Each row is a point on a landscape with many valleys, with its height.
From any point a ball takes the steepest step (drop divided by distance) to one of its 6 nearest points. It stops when none of these is lower. Distance is the straight distance between rows; heights are no part of it.
nibom height 545:  2.15 -4.55  4.95 -0.78  0.82  1.43 -4.28  4.11  0.26 -1.19  1.82 -1.75  1.85  0.08 -1.66 -3.28 -4.28 -2.54 -0.06 -1.02  1.62 -0.03  1.00  0.19
Zuzi height 638: -0.21 -0.35  0.14  6.75 -1.91 -3.15 -0.22 -1.82  0.22  1.44 -4.43  0.29 -1.27 -3.60 -0.58 -0.10  4.09  1.98 -1.05 -2.10 -2.44 -2.33 -1.63 -4.68
zozol height 496: -0.65 -7.42  4.87  4.58 -4.82 -3.47 -0.95 -5.41  3.28 -1.03  0.76  0.89 -3.04 -7.17  2.52  2.29 -0.31  0.09  1.85 -3.42 -5.81  2.00 -1.28  0.12
ruton height 322:  1.37 -1.67  0.94 -3.13 -0.45  1.74  0.00  2.72  1.16 -0.53  4.65 -1.52  5.55 -1.59 -0.80 -4.79 -4.27 -1.20  1.29  0.16  2.29 -0.24 -0.15  0.75
Lupam height 115: -0.09 -0.32 -2.11  0.80  0.69  0.07 -0.37 -1.14 -4.59  2.44 -3.13 -0.03 -2.64  3.96  1.59  0.42  3.23  0.57 -0.38  1.83  1.41 -2.71 -1.83 -0.89
Ninoz height 414:  1.27 -1.86  3.90 -2.23  1.36  0.92 -1.52  4.43  1.53 -1.66  4.23 -2.52  4.03 -0.92 -0.45 -3.54 -4.30 -2.22  1.09 -0.56  2.14 -1.24  0.07 -0.49
duvek height 413:  2.99  5.58 -3.26 -5.93  2.87  6.63 -0.86  3.57 -1.56  2.64  3.16  1.72  0.92  4.48 -1.59  0.84  1.78 -1.64 -4.98  2.15  2.09 -0.47 -1.71  0.67
fesa height 489:  1.62  6.41 -4.22  6.30  0.35 -3.45 -0.62  0.69 -3.30  0.07 -4.55  1.26 -4.16 -1.79 -2.67  1.22  7.49  2.28  0.13 -1.42 -1.62  1.69 -0.84 -0.35
fasez height 581:  0.54 -5.17  2.83 -5.63  4.34  3.20  0.61 -0.45  2.38 -0.92  3.81 -4.95  4.45 -0.27 -0.66 -4.46 -5.34 -0.39  1.97 -3.12  1.13 -0.83  3.74  1.11
Zudiv height 660:  0.44 -6.12  3.02 -5.05  4.71  4.09 -0.11 -1.93  3.60 -1.20  2.70 -4.12  5.75 -0.69  0.00 -4.48 -5.27 -0.97  2.23 -2.18  2.64  0.84  3.84  1.28
kogif height 364: -1.49  6.38 -4.52  1.22  1.30  0.51  3.02 -0.32 -1.98  4.72 -2.90 -0.79  0.05  3.95  0.54  0.80  2.59 -0.36  2.89  0.16  1.14 -0.66 -2.88 -2.42
bifum height 491: -0.88 -2.27  2.56  0.99 -1.75 -3.68  0.69 -2.41  0.01 -1.82 -2.50  0.11 -2.84 -1.38 -1.23  3.89  0.18  1.31  3.89 -0.53 -2.38 -1.79  2.46 -0.89
nel height 577:  0.18 -5.77  5.61  2.78 -4.23 -4.50 -0.16 -3.40  3.43 -2.93 -2.02 -0.79 -0.06 -4.13  2.50 -0.27 -2.29 -0.94  1.89  0.50 -1.75 -2.78 -2.13  2.06
pov height 606:  2.74 -7.44  3.49 -5.06  4.20  3.24 -0.26 -0.67  1.69  0.43  3.02 -4.46  4.00 -1.03 -0.20 -4.08 -5.33 -0.31  2.26 -3.45  1.26  0.37  3.17  0.60
Gafu height 636: -0.41 -0.18  1.00  0.36 -1.14 -2.03  2.35 -2.08  0.26 -1.95  0.37  1.18 -1.76  1.81  1.95  2.77  0.17 -2.15  0.59 -0.45 -2.38  0.70  2.21 -0.12
dade height 302: -0.09  3.41 -4.38  3.54 -0.80 -0.37  0.11 -0.55 -3.78  1.60 -2.47 -1.30 -2.80  0.07  0.32  1.82  7.39 -1.24 -1.18 -0.95 -0.56  3.37 -1.13 -1.70
reven height 49:  0.85 -0.31  1.61  0.40 -1.79  0.46  0.19 -0.89 -0.79 -2.05  0.66  0.35 -1.69  2.33  2.31  2.79 -1.52 -2.10 -0.93  0.50 -2.08 -0.37  0.84  1.32
neso height 616: -0.93 -5.76  5.48  0.38  0.95  1.97 -3.30  2.33  1.94 -1.06  3.10  0.01 -0.99 -1.76  0.02 -3.35 -4.68 -2.25 -1.44 -0.16 -0.94  0.06  2.38  2.92
tavu height 688:  1.51 -6.26  6.32 -2.57  2.68  2.83 -2.46  2.72  1.12  1.92  3.24 -2.54  2.39 -2.00  0.31 -5.09 -5.01 -0.06 -0.16 -1.23 -0.65 -0.15  2.51  1.66
genin height 244:  1.49 -1.38  1.94 -0.33 -0.86  1.63 -1.64  2.30  2.20 -0.05  3.81 -0.35  3.61 -0.32  0.32 -3.44 -4.32  0.06 -0.21  1.08  1.61  0.49 -3.20 -0.56
butot height 444:  0.83 -4.51  4.66  2.61 -4.37 -2.82 -1.27 -3.39  1.01 -0.87 -2.65  0.00 -3.63 -5.68  1.14  1.19  0.96  1.60  1.63 -1.30 -5.86 -1.42 -0.04 -1.07
Bizev height 397: -0.53  4.19 -3.61  5.06 -0.80 -1.87 -0.20 -0.22 -1.57  2.67 -2.89 -0.44 -3.01 -2.05 -0.30  2.63  7.34  0.50  0.03 -2.22  0.16  3.60  0.22  0.61
kigi height 214:  1.59  2.48 -1.18 -2.06  0.52  0.10 -0.08  1.82  1.64  0.69 -0.59 -0.25 -0.81  1.98  1.09  2.49 -2.95  0.80 -0.03  2.73  1.60  1.28  1.25  0.04
gef height 187:  2.08  3.57 -0.37 -1.72 -0.40 -0.44 -0.64 -1.69  0.30  2.08 -1.33  1.10 -1.05  2.33  3.22  0.54 -0.51 -0.98  0.75  2.94  2.48  0.30  0.87 -0.13
dobub height 240:  1.28  0.25  0.73  0.93  0.34  1.42 -0.89  0.63  1.23 -2.57  0.38 -0.34 -1.66  2.87  0.49  1.20 -3.47  0.43 -2.24  2.32 -0.76  0.34 -1.02 -0.48
puti height 276: -3.64 -3.95  2.16  1.40 -0.15 -1.08 -1.77 -2.41  2.23 -4.49  0.05  1.11 -0.75 -1.61  1.36 -1.22 -3.29 -0.65  0.89  0.66 -0.14  3.48 -0.09  2.97
Gad height 446: -0.67 -1.72  1.38 -5.83  0.01  6.08  0.40  0.21  0.13  0.33  4.83 -2.17  4.25  2.14 -3.44 -3.52 -2.90 -1.94  0.72 -0.70  3.55  1.56  1.58  2.81
Tomik height 670: -0.36 -1.63 -0.68  6.18 -2.50 -4.62 -2.33 -2.13  0.76  0.55 -4.75  1.47 -2.51 -3.81  1.33 -1.63  4.20  2.89 -1.85 -0.87 -3.04 -1.58 -0.94 -4.79
fil height 92:  1.83  5.24 -2.84 -5.11  4.62  3.00  1.26  2.02  0.99  1.53  3.50  1.05  1.25  3.46 -1.85  0.34  0.66 -1.86 -4.48  1.38  1.02  2.27 -1.62 -0.52
puduf height 543:  0.87 -2.97  1.19  4.82 -7.58 -3.46 -3.68 -2.79 -0.01 -0.12 -2.74  0.75 -3.05 -4.02  1.14  1.79  2.75 -0.77  0.00 -0.15 -2.32 -1.68  2.58 -2.17
Teb height 226: -0.77  3.15 -3.29  2.66  0.61  0.27  2.33 -0.72 -2.07  3.26 -2.31 -1.49 -1.54  3.72  0.70  1.46  5.13 -2.03  1.57  0.27  0.67 -0.62 -2.88 -3.13
Beka height 277:  1.90  2.21 -0.17 -2.26 -0.98 -0.66 -1.00 -1.17  0.15  1.56 -1.49  0.23 -1.35  3.13  3.64  0.86 -0.67 -0.58  0.09  3.16  0.12  0.68  0.57  0.46
Fima height 427: -1.19 -1.93  1.64 -0.10  0.39 -1.80  1.88 -2.31 -0.43 -4.41  0.30  1.49 -2.59  0.37  0.20  1.21 -1.51  0.01  1.07 -0.78 -2.42  0.31  1.90  0.34
Rizib height 379:  0.69 -0.10 -2.86 -3.15  1.85  2.32 -0.47  3.42  1.89 -2.35  2.48 -1.23  2.21  2.91 -2.93  1.52 -1.57  0.62 -2.35  0.73  2.80  3.06  1.92 -1.05
Mep height 146:  1.58  4.24 -1.39 -3.22  1.98 -1.44 -0.18  1.20  1.27  0.46 -0.34  1.42 -0.30  1.82  0.38  0.02 -0.75 -0.15  0.98  1.95  2.67  1.39  0.73 -0.90
kesap height 453: -1.70 -0.23 -3.99  3.28 -1.58 -0.74  0.89  0.13 -4.02  3.06 -2.89 -1.54 -1.42  0.33  0.13  3.44  6.43  0.35 -2.53 -0.57 -0.71 -0.13 -0.27 -0.58
baf height 675: -1.13 -1.61  1.77  2.14 -3.02 -5.26  0.78 -2.20  0.14  1.26 -2.46  0.56  0.34 -3.92  0.14  0.74  3.27  0.71  2.51  0.09 -0.83 -0.84  1.52 -3.35
lako height 665:  0.08 -2.36  0.24  4.55 -4.28 -4.20 -3.60 -3.44 -0.02  0.19 -3.50  1.99 -2.49 -4.30  0.68  1.03  3.86  1.40  0.05  0.25 -0.49 -1.62  0.71 -3.34
gidof height 590: -1.03 -0.36 -1.52  4.38 -1.86 -2.87  1.14 -1.88 -0.82  1.29 -2.85  1.33  0.19 -3.66 -0.82  2.45  4.22  1.86 -0.29 -0.58 -1.85 -2.90 -0.56 -2.50
ketu height 87:  0.31  1.23 -1.17 -1.52  1.19  1.55 -0.83  3.18  2.03 -1.03  0.95 -2.29  0.41  1.93  0.13  1.16 -4.01  1.51 -0.16  2.08  1.42  0.48  0.38 -0.09
duz height 211: -0.15 -2.44  2.35  2.13  0.58  0.52 -2.55  0.03  1.74 -2.08  3.31  0.79  0.62 -0.99  1.14 -1.94 -3.51 -0.74 -1.24  1.78  1.33  2.34 -2.86  0.66
zesit height 451: -2.81 -3.98  3.49  2.55 -0.97 -0.48 -2.77  1.93  1.88 -4.75  1.24 -0.29  0.36 -3.20  0.41 -2.82 -4.15 -1.21 -0.56 -0.19  0.16  0.08  2.04  5.55
Linu height 256: -2.06 -1.15 -1.86  2.07 -1.75 -0.53  0.93 -0.42 -4.12  1.54 -1.25  0.54 -2.72  1.03  0.54  1.22  4.91  1.23 -2.09  0.44 -0.28 -1.94 -0.44  0.34
muduz height 631: -2.03 -1.34  2.10  0.00 -1.40 -3.85  2.17 -2.89 -1.28 -1.14 -0.71  1.89 -1.07 -1.94 -0.45  2.49  2.41 -0.62  2.40 -0.58 -1.67  0.01  1.90  0.11
Ponu height 423:  0.53 -0.60  1.67 -4.99  0.77  6.38  0.23  1.28 -0.29 -0.50  4.34 -3.60  4.32  2.36 -3.24 -2.87 -3.66 -2.41  0.53 -2.10  0.99 -0.63  3.54  2.77
voraz height 528: -2.26  0.68 -0.82  3.13 -1.14 -1.89  2.59 -1.35 -2.17  0.65 -1.75  0.89 -0.11 -4.08 -0.35  1.53  4.03  3.25 -1.14 -0.58 -3.01 -2.40 -0.33 -1.02
Sogod height 202:  1.34  6.52 -3.68 -5.52  4.24  3.20  1.22  3.07 -1.40 -0.05  1.86  2.85  1.33  3.43 -0.74 -0.44  0.98 -0.89 -3.78 -0.03  1.49  0.36 -0.07  0.25
rodir height 601:  1.61 -5.38  4.88 -1.36  2.05  2.13 -3.78  3.26 -0.48 -0.07  2.81 -2.22  1.33 -1.25 -0.35 -3.33 -4.41 -2.43  0.51 -1.12  0.64 -1.16  1.28 -0.11
kesir height 171: -1.26  1.61 -2.27  0.94  0.06 -0.14  0.96 -0.21 -3.58  2.88 -1.92 -0.45 -1.62  4.89  0.35  1.26  3.17 -1.21  0.49 -0.06  2.11 -2.14 -2.22 -1.40
vezub height 607: -1.67 -0.12 -1.44  5.00 -0.95 -3.04  1.11 -0.68  0.18  2.12 -3.03  0.02 -0.50 -3.38 -1.14  2.52  4.53  2.67 -0.97 -1.26 -3.73 -3.54 -1.27 -2.79
Gega height 551: -3.07 -5.44  4.25  1.29 -1.37  1.64 -3.05  2.83  2.36 -2.88  1.57  0.93 -0.31 -1.71 -0.25 -3.02 -5.04 -2.07 -0.95  0.18 -1.28 -0.12  2.43  4.13
liko height 649: -1.61  5.68 -5.66 -1.39  1.59  1.45  4.34  1.96 -2.47  1.83 -2.57  3.27  1.25  5.17  0.05  1.74 -0.42 -0.19 -0.58 -1.26  3.75 -1.33 -1.39 -0.15
nus height 608:  2.04  6.56 -3.52  6.56 -2.26 -3.01 -0.93 -0.28  0.54  3.03 -6.75  1.29 -2.72 -3.19 -1.82  0.10  5.67  2.48  1.63 -0.96 -3.41  0.58 -0.59  0.66
fezu height 517:  0.15 -3.97  2.07  3.53 -5.44 -3.42 -2.69 -2.86 -0.49  0.38 -2.98  0.79 -3.39 -4.18 -1.02  2.23  1.99 -0.59  2.10  0.17 -2.39 -2.70  1.71 -2.02
vide height 471: -1.02  5.09 -5.12 -1.87  3.34  0.93  3.04  2.94 -1.63  0.74 -2.20  3.57  1.39  3.48  1.45  0.24 -0.59 -0.07 -0.76 -0.92  1.56 -1.36 -0.64 -1.36
kifi height 288:  0.98  5.97 -4.58 -4.97  2.27  4.16  1.45  3.61 -1.54  0.99  1.00  3.86  1.23  3.79 -1.15  0.82  1.00 -0.27 -4.15 -0.58  1.94 -0.56 -0.21  1.15
tege height 433:  0.47 -5.74  4.49  1.41 -4.17 -1.77 -1.40 -4.53  1.71 -0.31 -3.08 -1.14 -1.39 -5.59  2.24  1.50 -1.04  1.97  3.28 -0.49 -4.12 -1.16 -2.28  2.58
fup height 281:  0.22  2.01 -0.41 -0.87 -1.82 -0.14  0.09 -2.31 -1.88  1.73 -0.93  1.44 -2.79  1.98  3.22 -0.10  1.44  0.02 -0.28  2.32  0.52  0.14  0.05  1.82
solot height 390: -0.56  4.31 -4.49  0.46  1.13 -0.56  3.38  0.92 -2.70  2.19 -3.44  0.50  1.34  5.39  1.06  0.33  1.20 -0.36  1.04 -0.16  2.66 -1.23 -2.09 -2.26
vati height 194:  0.22 -1.77  1.77  2.07  0.42  0.22 -3.02 -0.22  0.99 -1.16  2.73  0.50  0.88  0.44  0.92 -2.05 -4.07  0.01 -0.71  1.07  0.41  1.27 -3.72 -0.62
Lami height 337:  0.63 -0.09  0.22 -3.15  0.65  2.76 -0.53  2.97  1.73 -0.41  5.07 -1.83  4.71 -1.21 -1.14 -3.69 -4.04  1.22 -0.07  0.07  2.07  0.46 -0.92  1.31
zepog height 586:  1.29  5.76 -3.69  6.36 -1.23 -2.80 -0.81  0.65  0.18  3.24 -5.45 -0.74 -1.76 -4.11 -1.43  3.07  6.30  1.26  0.41 -1.21 -2.30  2.29 -0.15  0.48
Popu height 449: -2.18 -3.78  2.49  1.47 -0.45 -1.96  1.18 -4.00  2.03 -3.04 -1.78 -1.28 -1.97 -2.48  0.40  1.59 -2.03  3.48  2.77  0.45 -2.49  0.26  0.29  1.88
Sapo height 351:  0.97 -0.63 -0.48 -1.63  0.33  2.73 -0.70  3.76  1.56 -1.52  2.82 -1.33  1.70 -0.40 -1.04 -0.95 -4.96  3.02 -0.82  1.83  0.03  0.01 -1.62 -1.36
gafa height 348: -3.62 -3.75  2.76  2.62 -1.94 -0.81 -0.29 -0.91  1.68 -4.71 -0.21  0.99 -0.42 -2.55  1.41 -2.48 -3.86 -0.78  0.89  0.12  0.37  1.90  1.54  3.88
Sem height 674: -0.74  2.95 -2.92  5.93 -2.70 -1.76  0.55  1.19  0.56  2.87 -4.38 -0.80 -0.77 -3.00 -1.81  4.34  5.96  1.61 -0.11 -1.34 -1.90  0.26  0.15 -0.71
Temef height 233: -1.35 -2.17  2.21  0.76  1.58 -1.25  0.32 -2.00  0.56 -4.09  1.03  1.27 -2.84 -0.63  0.66  0.22 -2.05  0.80  0.10 -0.22 -1.23  2.29 -0.06  0.51
zitul height 457:  1.33 -3.99  3.77  3.43 -6.60 -2.74 -3.24 -2.18 -0.03 -1.00 -1.67  0.62 -3.25 -5.10  1.21  2.77  0.96  0.06  0.75 -1.96 -5.78 -2.88  1.80 -1.79
kireg height 356: -0.01 -4.47  3.81  0.89 -1.31 -0.29 -2.79  2.55  1.28 -1.82  2.37  1.65  2.12 -0.41 -0.23 -2.43 -4.82 -4.09 -0.51  0.60  2.12  0.91  0.06  1.25
noz height 403: -0.25 -4.46  3.74  2.27 -3.13 -2.50  0.55 -4.11  2.59 -2.62 -2.37 -1.21 -1.01 -4.83  1.95  1.62 -2.70  1.80  3.71  0.81 -1.61  0.07 -1.13  3.13
ruze height 370:  1.34 -1.12  1.34 -4.27 -0.12  2.41  1.09  1.87  1.01 -0.63  5.23 -3.69  4.35 -0.32 -3.08 -3.84 -3.80 -1.49  1.85 -0.74  1.36 -0.20  1.07  1.79
sol height 634:  2.37 -4.59  3.31 -3.92  3.68  2.28 -0.40  2.44  1.06 -0.35  3.01 -4.03  2.64 -0.18 -1.58 -4.37 -4.41 -1.31  2.43 -2.60 -0.06 -1.19  2.17  0.75
vigef height 611: -0.81  0.94 -3.46  4.66 -1.71 -1.27  2.37  0.03 -2.19  0.97 -2.64 -0.74 -0.83 -3.23 -0.94  2.86  5.18  1.42 -0.51 -2.05 -2.49 -3.09  0.20 -0.78
kilil height 474: -1.20  0.51  0.01 -1.70 -2.32 -1.42  2.52 -3.56 -2.92  1.83  0.17  1.56 -1.01 -0.47  2.27  0.28  2.62 -0.08 -1.50  1.11 -1.30 -0.40  0.72  1.43
Zomav height 455: -0.57 -1.30 -0.63 -4.50  0.05  4.88 -0.43  2.25  0.98  0.45  4.78 -2.67  2.77 -0.37 -3.77 -3.63 -1.72  0.81 -0.81  0.48  2.38  1.50  0.94  1.21
sono height 284:  0.26 -0.54  2.31  0.45 -0.20 -0.32  0.86 -1.72 -0.52 -3.18  0.72  1.12 -2.42  2.43  2.14  2.04 -2.90 -0.91 -0.11  1.13 -2.25  0.89 -0.35  0.61
mitik height 615: -1.18 -0.10  1.33  2.24 -2.10 -5.01  2.23 -3.11  0.28  1.79 -1.36  1.86  1.06 -3.50 -0.49  1.58  4.28  1.56  1.83 -0.41 -0.97 -1.71  0.41 -2.50
gomaz height 161:  1.37  5.51 -3.55 -4.48  4.47  0.55  1.61  2.58  0.83  0.38  0.35  1.75  0.75  2.10  0.12 -0.56 -0.19 -0.93 -1.23  0.67  1.73  2.43  0.49 -0.95
lufot height 147:  1.84  2.31 -1.70 -4.54  2.66  2.89  0.76  1.89  1.33  0.70  5.63  0.06  1.80  5.06 -2.11  1.42  0.72 -2.35 -4.00  1.17  1.65  3.61 -0.97 -0.81
fusid height 680:  0.55  1.84 -1.40  7.16 -2.99 -3.54  0.22  0.38  1.25  2.24 -6.50 -0.10 -1.40 -1.48 -0.22  2.10  5.24  0.34 -1.25 -2.92 -4.96 -1.29 -0.73 -3.26
zopo height 182:  1.41  3.54 -2.12 -2.85  2.51 -0.20 -0.73  1.72  2.08 -0.26 -0.76  0.01  0.54  1.64  0.46  1.97 -1.71  0.31 -0.18  0.95  3.12  1.68  2.23 -0.52
Gotar height 124: -1.57 -3.31  3.15  2.26 -2.90 -1.38 -1.01 -1.75  2.62 -3.05 -0.74  0.13  1.14 -3.24  1.88 -0.87 -3.41  1.06  2.25 -0.36  0.07 -0.06  1.68  4.93
leven height 306: -0.31  4.82 -4.17 -1.54  3.92 -0.23  2.69  1.42 -2.62  1.05 -2.12  3.12  0.11  3.94 -0.56 -0.02 -0.36 -0.42  0.10  0.07  2.25 -2.33 -1.53 -1.08
mudel height 521: -1.05 -2.79  1.86  0.61  0.01 -4.08  1.25 -3.00  0.14 -3.19 -2.25  0.36 -2.45 -1.54 -0.82  2.70 -0.92  2.57  2.29  0.13 -3.02 -0.34  2.43  0.61
pog height 272:  1.09  0.72  1.13  0.25  0.18  1.38 -1.06  2.90  1.89 -1.95  2.71 -0.78  1.54 -0.43 -0.10 -1.20 -5.04  3.09 -0.77  2.05  0.04 -0.27 -2.10 -0.18
Vumup height 275:  1.23 -1.68  3.46  0.27  0.03 -0.83 -2.80  2.39  1.07 -0.34  3.75 -0.73  2.08 -0.53  0.46 -3.24 -4.00 -2.76 -0.17  0.74  2.43  1.73 -1.08 -0.17
dudit height 416:  0.32 -0.57 -0.98 -4.23  0.03  3.09 -0.98  2.09  2.85 -0.11  4.48 -1.45  3.40 -1.54 -1.94 -2.22 -2.88  1.79  0.65  0.88  2.20  0.54 -1.47  0.67
gerap height 575:  3.96  5.01 -3.35 -5.61  3.04  6.56  0.05  4.16 -1.48  2.62  0.66  0.56  1.40  5.46 -1.58  1.24  0.96 -1.16 -4.15  2.95  4.75 -1.45 -2.19  1.11
meti height 130:  0.56 -0.74 -1.08 -2.99  1.84  4.11  0.01  1.75 -1.19 -1.32  5.29 -0.95  1.88  6.17 -5.46 -0.53 -2.43  0.01 -2.12  1.03  3.21  1.67 -0.20  0.13
Dadu height 144:  1.48  4.16 -1.14 -2.30  2.34 -1.74 -0.69  0.55  0.02  0.76 -1.61  1.70 -1.44  2.12  2.31 -0.25 -1.07  0.47  0.43  2.98  2.20  0.79  0.31 -0.88
kivu height 663: -0.52 -1.27  1.81  3.30 -2.87 -4.63 -1.32 -2.98  0.80  0.57 -2.90  1.31 -0.27 -4.99 -0.60  0.31  3.95  0.10  1.02 -0.26 -1.13 -1.74  0.58 -4.03
sated height 357: -0.79 -1.26 -1.37 -4.64  1.90  5.21 -0.76  0.81 -0.24 -0.78  6.03 -2.07  3.06  2.89 -4.06 -3.29 -2.02  0.93 -1.37  1.57  3.57  1.96  1.10  0.68
vivet height 524: -1.18 -4.61  3.59  3.27 -2.94 -3.10  0.38 -0.43  3.27 -4.61 -1.65 -0.05  1.62 -4.12  2.20 -0.86 -3.21  0.71  2.42  0.66 -0.74 -1.96  0.47  5.10
beso height 512: -1.70  2.00 -3.02  4.88 -2.28 -0.71  1.13  1.89 -1.94  2.65 -2.98 -1.32 -2.04 -1.24 -0.85  4.28  6.94 -0.63 -0.73 -0.47 -1.30  1.79 -0.39 -0.29
ramep height 544: -0.54  0.66  0.81 -1.39 -2.42 -0.49  2.23 -2.46 -0.53  0.32 -0.37  1.66 -1.81  1.26  2.98  1.51  1.69 -1.90  0.06  0.74 -1.99 -0.46  0.20  0.75
nukap height 408: -2.79 -0.41 -2.63  1.77 -2.44 -0.98  2.54 -2.57 -3.43  2.04 -1.18  1.38 -0.77 -1.52 -0.02  1.56  5.60  2.15 -0.68 -0.92 -1.53 -1.43  0.48 -0.05
gomam height 274: -1.67  1.09 -3.34  3.43 -0.35 -0.23  0.38 -0.98 -3.56  2.90 -2.55 -1.05 -3.19  1.01  0.54  2.54  7.41 -0.45  0.53 -0.64 -0.11  1.61 -2.17 -0.71
saset height 519: -3.40 -0.11 -0.65  0.54 -1.98 -2.43  2.32 -3.26 -2.52  1.80 -0.60  1.50 -0.20 -4.17 -0.55  0.90  4.23  1.07  0.64 -0.17 -2.29 -1.34  0.29 -0.32
dor height 38:  0.38  2.13 -2.07 -1.81  2.52 -0.11  0.00 -1.47 -2.75  2.50 -3.44  2.36 -2.24  3.95  1.41 -1.21  0.96  1.66  0.33  1.33  2.31 -1.86 -1.33 -1.77
Taval height 203: -0.91 -2.68  3.05  2.59  0.25 -0.82 -2.29 -1.15  1.21 -2.69  3.00  1.57 -0.42 -1.09  1.05 -2.32 -3.66  0.00 -0.15  1.10  0.85  3.66 -0.99  2.32
gabus height 191: -1.94  1.73 -3.88  2.64  0.50 -0.16  0.38 -0.20 -3.68  2.44 -2.66 -1.21 -1.82  3.81  0.84  1.99  5.40 -1.93  0.07  0.00  1.77  0.00 -2.32 -1.93
lada height 232: -1.54  3.57 -3.11  2.07  0.95 -0.89  0.71 -1.15 -2.47  3.07 -2.03 -3.01 -2.36  3.85  0.80  1.30  6.13 -1.46  0.12 -0.52  1.43  1.92 -3.00 -2.28
rivi height 263:  1.86  1.45  0.18 -0.37  0.11  1.68 -0.90  2.88  1.66 -2.40  1.21 -0.62  0.03  1.56  0.98  1.48 -4.34  1.85 -1.31  2.11 -0.23 -1.28 -1.07  0.01
Simaf height 407: -0.74  5.42 -5.32 -3.57  3.40  3.35  2.99  2.32 -1.75 -0.38 -0.85  4.18  1.17  4.19 -0.10 -0.09  0.09 -0.44 -2.34 -0.82  2.39 -1.45 -1.25  0.00
nor height 127:  0.01 -1.46  2.46  2.63  0.85 -0.31  0.39 -2.02  0.45 -2.95  2.08  1.08 -1.98  1.19  1.69 -0.49 -3.35  0.57 -1.79  0.90 -2.94  1.78 -1.31  0.31
sifif height 164:  0.88  5.57 -2.46 -4.89  4.20  2.59  0.68  1.71  0.96  0.23  3.44  2.00  1.30  2.88 -1.15  0.54  1.05 -2.01 -2.71  0.80  1.78  4.17  0.37 -0.71
zuk height 149:  0.37  4.09 -2.12 -3.19  4.41 -1.51  0.68  0.52 -0.12  0.51 -1.53  2.83  0.91  2.94  1.02 -0.21  0.52  1.05  0.00  1.15  1.70 -1.05 -0.40 -1.30
dilos height 442: -0.08 -4.24  4.08  1.37 -4.50 -2.31 -1.78 -3.14  0.51 -0.40 -2.52 -0.56 -3.90 -4.40  0.65  1.86 -0.05  1.91  2.96 -1.36 -3.92 -2.94 -0.49 -0.10
rupa height 190: -0.13  4.86 -3.46 -5.28  5.44  0.92  1.42  2.46 -0.45  0.52  1.87  2.93  1.60  2.15 -0.43 -0.13  0.95  0.37 -2.26  0.70  2.05  1.06 -0.73 -1.20
dasam height 518:  0.38 -4.40  2.99 -5.97  5.11  5.48  0.87 -0.64  1.03 -1.53  4.95 -4.23  4.81  0.76 -1.92 -4.88 -4.76 -1.19  0.37 -4.66 -0.27 -1.50  3.11  2.47
Totub height 398:  0.18 -0.99  0.58 -5.01  0.16  4.56  0.42  1.38  1.43 -0.05  4.85 -2.48  4.72  0.97 -3.35 -3.85 -3.26 -1.99  1.88 -1.49  2.31  0.47  2.59  3.02
fivi height 260: -0.75  5.15 -4.06  1.45  0.24  0.06  1.90 -0.58 -2.10  3.16 -2.55 -2.12 -0.22  4.82  1.19  1.22  3.96 -0.06  1.90 -0.42  1.20 -0.39 -4.16 -2.29
rerod height 110:  1.17  4.79 -2.26 -3.18  3.34 -0.23 -0.41  0.45 -1.63  1.02 -1.69  1.79 -0.57  1.45  1.16 -1.42 -0.28  0.42  0.92  1.66  1.79  0.36  0.55 -1.88
Toti height 222:  3.29  5.06 -2.19 -6.29  3.28  5.20  0.89  1.87  0.87  2.75  4.06 -0.12  0.97  4.23 -0.81  0.56  0.90 -1.92 -3.85  1.81  2.25  2.35 -1.86  0.52
geta height 592: -0.44 -0.78  2.08  1.12 -0.21 -3.03  2.08 -2.64 -0.93 -3.07  0.50  0.99 -2.12 -0.18  0.52  2.11  0.64  0.57  1.00 -2.04 -3.00 -0.23  2.60  1.01

For each start below, name the point where the ball stops.
lako | Gotar
puduf | Gotar
kivu | Gotar
zepog | dor
fesa | dor
nus | dor
